Each row is a point on a tangle of strands that fork, close into loops and nearly touch. The rows are in no order.
Points whose rows are less than 74.1 apart are linked; no others are. Some points are linked to none.
kave: [ -5 -29  13 -30 -18   4  21 -16   9 -12 -18  44  -8  22 -29  -4 -15  12
  -4   8  -7]
godad: [ -1 -21   1 -36   4 -15   7  -6   3  33  20  -6  23  16   4   8  -2  13
  20  17   2]
bevil: [ -4 -19   4 -15  39 -10 -22  30 -25   4   8 -50 -18 -26  18 -11  22   3
  27 -22   2]
sizo: [ -3  17  -3 -36  15  -1   4   2  16  14   9   9   3  19 -21  13   0  18
  15  33  10]
lubin: [ -5  -7  18  10   7   7 -16 -34 -27   5  27 -22  37  -9  23  40 -13  15
   0   3  16]
pib: [-31 -32  20 -31  23   2 -12  44  16  11   5   8  -8 -13  14  13   8   0
 -21 -47 -11]
gil: [-37 -17  39 -26  26  20 -17  18  -8  13  10 -16 -13 -23  29  31   8   1
 -11 -33  -6]
Kug: [  4   1   3 -19 -22   7 -11 -24  16  32   6  30 -13  20  33   9  -4 -25
  22  11 -23]
safit: [ 24  27  10  23 -21   0  21  -6  18  14 -12  -2 -10  17 -12  28  -2  20
  -8  -1  23]
mudo: [ -3 -27   2 -10  36  -4 -25  42  -5  18  -8 -61  14 -26  33  14  31   0
   1 -23 -10]
Berup: [-15  25  -6   0  27 -26  -2  53  12 -17  -5  18  -9   8   0   8  25  13
  13 -18  16]
moki: [-23 -13  23 -28 -39  18  38 -17  19 -16   3  30  13   7 -23  -4 -10  38
 -14   2  -5]
kalaf: [ 37   9  11 -14  38   4 -15  32  -6   4 -30  35   5  10  -3  -6  22  -5
  13 -21  16]
dumak: [ 19 -10  15  19 -18  -4   5 -28  -9 -14  -9   7  -4   8  -8  21  -1  25
 -12 -12  14]
kegaz: [ 15 -39 -20   4  45 -10 -12  29 -13 -16   7   4  -4 -16 -16 -27  18  -7
  16 -33  -9]
Zital: [  5  -5   0  -2  12 -18 -34  17 -46 -15 -15 -38   2 -26  11 -33   3  13
  13 -28   5]
Big: [  2 -23 -18  -4 -24  -4  18 -21 -16 -30  -3  -3   0 -18 -36 -14 -13  29
  -4  56   7]
kefu: [ 14  24  -7  27 -13  11  22   1   6 -18 -13  39 -34  12 -31  19  17 -13
 -11  33  -8]
denon: [ -2  -7  -6  25 -34  13  61 -55   6 -11   7  -9  14   5   6   1 -16  -7
  -6  60  22]
seveb: [  8 -14   9  31  27  -9 -40  16  14   4  -8   6 -26  -1  -3   3  30  -2
  -8 -52   5]
dus: [  6 -26   6 -23  -8  10  23   7  14  29   9  30 -11  15 -28  14 -20   6
 -20 -13 -14]
bora: [-12 -26  25 -41  20  28  -1  30  25  14   7 -21  18 -12  26  12  33  -5
 -32 -44 -37]
Talu: [ 22  -7  10  -5  -9  -2   3 -31  -9   1   1  39 -16  30  20  -5  11 -37
   4  15 -12]
namak: [-54   7   2   1  -6  -2  -5   9   7 -15   8 -25 -15 -22  -5   7 -34  18
  -9 -27   5]
Zugo: [ -8  -7  -6   3  37 -32 -24  45 -13  -7   4 -14  -3  -6  14   2  37  20
  22 -30  18]
salag: [ -2  -3 -16  42 -45 -11  25 -46  14   3  13  -7  25  15   3  -5   4  13
  -2  59  30]
Nufot: [ -9   8  -2  -5  42   1  -1  32  20  19   6 -38   2  -7   5  19   7 -27
 -20 -20  -8]
Zubeg: [  8  31   2  -7   8  -1 -29  11  10  19 -35 -15   9   4   3 -15   3 -32
 -20 -28 -25]
busil: [-18 -14  -5  -8 -18   1 -45 -11  24  52   5   5  -3   1  25  20  11 -11
  24   5 -30]
Kirad: [ 14  -1   1  -1 -23  -1  -3 -22  -7 -34 -64  31 -28  -6  -9  -4  -8  21
  19  48  27]
lis: [ -7  25 -16  31   9  -7  22  28  -1 -11  10   7 -21   5  -3  36 -14 -15
 -18 -14  -3]
suv: [ 10  -6  -8  39  22 -11   7  40 -37 -37 -16   9 -20 -21  -8  10  -8   6
   6 -25  25]
buz: [ -6  27  10 -36  53   8   2  50  28 -26 -13 -14   4 -17   8  -3  -2  11
 -31 -38  11]
ror: [ -2   4 -16   4  -1  -6 -49 -27 -12 -14  -2  -7   5 -16  37  15 -19  -7
  16   1 -15]
dotob: [  0 -15  17   5 -37 -26   4 -29 -22 -19 -24   8  -4  16 -12 -34  26  10
  -1  26  16]
bugi: [ 32 -24 -33   7  -7  -8  11  -9  -3 -41 -50  44 -13 -11  -8  -6 -29   9
  29  37  21]
nesi: [ -8   7 -18  31  23  -5  18  33 -13 -14  -3  -8 -43 -16  -9  34 -29  -1
   8  -5  19]
tuv: [-23  27  -1  18 -26   5  11 -25 -42  -1  24 -14  29  -6  19   1 -12 -15
   5  61  14]
Zikas: [-22  -5  -1  -2 -35  14 -26 -10  25  61  20   8  19  -3  -1   8 -15   4
  -5   8 -13]
resuk: [  7 -14   2  -5 -21 -21  42   1 -21  -4 -21   5 -23  17  -3 -25 -22 -18
  18 -16 -13]
boki: [ -4 -15   9 -29  17   9 -25  35  29  12 -25 -18  26  -9   2  -9  28 -18
 -48 -48 -42]
rofa: [ -4  -4  15  -2 -50  29  24 -17  -5  -9  25  26   9  -7 -14 -17   7  31
 -24  13 -11]
gam: [ 12  19  12  27 -36  17  42 -43   6 -12  20  14   1  17  43  22   8   9
  20  22  21]
Bemuf: [  7 -18 -17  -1   0  -1  -9  -3 -27  13  32 -27  23 -17  -4  -3 -16   3
 -14   3 -18]
Gub: [ -2  18  16   5   7  10  16   1  37  43  37 -24  50  15   3  15  21  22
 -20 -17  18]
pubos: [-12  -5   5  30 -42  33  37 -46 -24  -4  22  -1  23  -9  29 -13 -22 -11
  -1  67  21]
puref: [-13 -21   0  18 -46 -17  36 -37 -13 -19 -16   2  -1  12 -18 -27  19 -11
 -22  56   6]
luv: [-20   4   0   5  -3 -15   1  27   3 -23 -27   8 -25  -5 -39  -4   7  41
   5  -1  21]
Zoful: [-23   3  17   0  13   5 -19 -24  13   7   7 -36  32  -6   9  39 -24   9
  -4 -19  10]
pilo: [  1  26 -22 -18  43  -4   0  16  12  18  12 -34   6   2   7  11   5 -28
  18  16 -18]
fep: [ 19  18  22  10   1   4  20  28   6  33   7  -8 -14  10   5  37   7  22
 -32 -19  37]
Moso: [  3 -20  10  -8  35  15 -17  28 -30   4 -24   7 -29 -24 -11 -43  -8 -36
  42 -27  11]
fizig: [-17  -5  14   8 -27  21  27 -26 -28 -28  47   1  26 -13   3 -22   1  14
  -9  24  -3]
pupor: [ 13 -14 -14 -28 -26 -28  23 -11  -1  21   2   2  27  30 -13 -19  -1   3
   2  39   2]
Fafor: [-13  40  23 -15 -11   7 -20 -10   3  28 -16  -6  21  17   8  -5   9 -37
 -13   2 -20]
tudab: [  8  19   7 -14  17  -4 -22  42   1  -1  -2  38  -8   9  13  13  40  17
  -3 -20  -1]
lipus: [  0  38  -6  15 -15  24 -23  -8  -1 -22  -6   5 -19 -18 -13  12 -23  14
 -17  12   2]
fofu: [  2  53  -7  18  -4   1  13  27  19   7  22 -11  -5   2  26  24  -2 -10
 -24 -28  -5]
ruto: [-41  -3  25 -32   6  16  -4  23 -19   8  20   7 -19 -12   3  21  -5  17
   6  -1   7]
kopit: [ 16 -13 -32 -11 -17 -34  21 -28  27  -2  17 -15  20  28  -5 -41   0   0
   4  20  -7]
vogo: [  2  -7   5   5 -37  17   9  -8  20  49  12  13 -18   5 -22   7 -23   7
 -12   3  -6]
Firuk: [ -4 -14 -15   2  -7   4   9 -18 -24 -24  28  -8   3 -10 -25 -16 -14   6
 -13  23 -12]
biz: [-31  -9   2  35 -58  13  43 -36   2 -23   3  -1   5 -15 -29 -25   7   7
 -18  52   0]
varib: [  6 -45 -18 -10  22 -19 -11  41 -12  -2   3   0  18 -13  10 -18  13  -6
 -11 -56 -31]
Gora: [-32   4   3   9  -5  -7   4  -7  23 -31  -5  -3 -25   1 -18  15 -17  43
  13 -16  20]
ponab: [ 19  21 -10 -14  22  -5   3   5   7 -14   2  33 -10  23  -7   7  28   5
  25  40   7]
Mep: [  8 -17  -3 -16  23  -5 -25  38  -3   1 -32  -8  10 -20  12 -16  -9  -8
  -3 -56 -11]
mefu: [ 52  15 -15  -1  24  11   2  26 -14  17  13   7 -10   4 -18  -6  16 -13
 -19   6 -10]
nop: [ 12  42   4  37 -26  32  40 -22  -3 -28   0  11 -14  -8 -13  22  13   1
 -22  42  -2]
vufa: [ 11  16   7  13 -22   6  23  -4 -19   8  11  29 -19  21  -5   5  14 -32
  -9  19 -17]
tel: [ -8   1  -1 -14 -25   4  22 -15  31   8  13  36  -6  24  -7  23  -1  25
  19  39   8]
feban: [-34  19  12  11 -20   9  -4 -35  15  20   8 -34  57   0  23  14 -35  -1
   4   1   6]
fivok: [ 24 -37 -21   9  33   0  -4  -7  -4 -20 -10   7 -19  -8 -33 -39 -14 -16
  21  -9   2]
pibo: [ -6  -8  -4 -10   8 -14   3 -12 -13 -48   6  22   5  12  22 -10   0 -14
  11 -26 -24]
lizo: [ 34   9  -3   4   3 -17  11   7  20  21 -25  -4  -4  23  -5  15 -14  15
   1 -37  17]
gimem: [-20 -18  -4 -13  -3 -20   3  -7  -4  -4  13   9   8  12  14  11 -11  -6
  18  -9 -17]
Sogi: [ -1 -33 -14  29   7  -6 -33  -9  -6 -18 -32  22 -32 -13 -38 -34 -20 -16
  22  -1   9]
vur: [ 17  23   0   4   7  -8   7   3  30  26   6 -13  -1  20  22  21   6  -4
   3 -39  -5]
beb: [  3  14  -9  22 -29  12  17 -45  15  -9  38  -1   8   8  33  -8  -3   2
   9  15  -2]
vume: [ -6 -20   6  33  18   5 -28  28 -19  -6 -39  15 -29 -26 -37 -34 -10 -16
  22 -26  32]
Gere: [ 30  20  15 -18  46  20  -6  46 -13   8 -26  16 -18 -11  22  16  -6  -9
   6 -24  24]
redu: [  1 -12  -5  -3  -3  -7   1   1 -21   5 -13  -1 -27  -4  13 -28 -27 -48
  21 -27 -30]
zis: [  7  17  31  -2  -3  30   6  19  11  42  28 -11  27  -4   3  19   7  22
 -50 -18  23]
sobef: [ 20 -11 -32 -16   0   1  17  -1  -9 -40 -18  13 -15 -20 -24 -10 -33  24
  16  47   1]
Tid: [ 12  40 -25   8  -4   7 -46  -3  -5   2 -13  -2  -7 -16  11  13 -28  -3
  -2   9 -12]
rina: [  8  19   4  -2  13   0 -20  -2   5   0 -38  15 -15   6 -11 -15 -16 -23
   4 -13  -3]
vok: [ -1  41  -8   9 -27  37  25   4   5 -21  16  11 -21 -17 -11  12 -11  23
 -16  22  -8]
lavap: [ -8   7  -7   8  11 -23   5  -1  10  21  36 -31  45  18 -14  13  27  11
  -5  10  12]
vabad: [ 18   1   2 -16  19 -10 -21 -13  26  25  -6 -25  29  17  12  13  19  -6
   3 -16 -13]
popi: [ 26   4 -31  -4  19  -7 -15  -1   6 -38  -9  40 -10   4   4 -22  10  -7
  24  20  -5]
darez: [-31  10   9 -25   4  23  -3  19  35  34  34 -29   8 -11   0 -16  33  -1
 -13 -11 -22]
Tasa: [-12  17  -7 -25  23  19  -2   0  19   7  33 -26  -3  -7  -5 -16  12 -14
   1  10 -29]
gor: [  0 -12   4 -19  26  -5 -15  23  28  38  -5 -58  29  -2   8  10  27  -4
 -13 -24 -15]
nuzud: [ -9   5   5   3  -4  -8 -16  13  -8 -25 -55  27 -26  -6 -31  -7   3  29
  31  26  30]
mopim: [  7  -3  11 -21  22  10 -11 -26 -29  -7  23 -22  35  -5  17   9  -5  -6
  -3  13  -9]
kezut: [-30  22   3  17 -32   8 -12 -42  -8  12  11 -15  31  -3  33   0 -29 -15
  15  36  14]
vode: [ 29   0 -10   8  17   9 -14   1 -34  -3 -12 -11 -20 -21  21  -5 -35 -30
  15 -25 -13]
lili: [  6  -5  -1  20 -29  -5  38 -35  14  -9   1  17 -21  18  11  31   2  16
  24  37  19]
lig: [-14  -2  17  21  -6 -20 -19 -47   8  22   3 -14   9  29 -12  -3  15 -23
  -4  12   8]
Tirog: [  5   0 -12  -6 -22  -5 -18   9  20   4  -7  16   9   9 -37 -27  -2   2
 -41 -18 -25]
Lum: [ 18 -20   1  18  -1  -5 -18   7 -35 -27 -22  16 -11 -10 -11  11 -11  22
  -1 -18  17]
raz: [-12  -2  -6  25  -9 -37  -9 -10 -10  19  17  -4  16  26 -19   6  31  -6
  -6  24   7]
rad: [ 27 -10 -14  -9  36  10 -24  24 -25  -1 -16 -18  18 -32  24  13 -29 -19
  -8 -33 -20]
Dod: [ -2  17 -25   5 -14 -13  24 -16  29  -3  37  -8   4  22   8 -16   8  -2
  14  13 -12]
Rivum: [  7  -6 -31   4  -4 -23 -10 -14 -11 -49   5  10 -14  -3  20 -26  -6   0
  23   2 -16]
sozi: [  6 -23  16 -21  21 -14  -9  21 -41  -3 -24 -17  -3 -15  -1 -49   0  -7
  38 -29  11]
sim: [-29   4  30 -22  11  34   5  29  24  14  39 -15  16 -18  15  -5  33   6
 -50 -27 -12]
beg: [  0  10   5  10  12 -10 -35 -43  10  -3 -30   4  -4  20 -10  -8  -4 -37
   4  17   7]
Vir: [ 16 -31   2   2  -6 -34  13 -13 -16  -2 -16  11  -5  28 -12 -32   8 -12
  15  -5   5]

A fork is a point with three links, a tip a point with one. Leave the first point through the second and follow the links. Name the first fork or tip that comes.
kegaz / varib: biz
Firuk / Bemuf: salag
resuk / redu: bevil
vogo / Zikas: ror
salag / denon: Firuk

A piece is two or more points that can be reached from each other along the links. Count, over all rows, the pieces, the separate loops (a circle has one, a figure eight two, a Y none), the forks (points with three links) and the tips (points with one).
pieces: 3
loops: 3
forks: 8
tips: 8
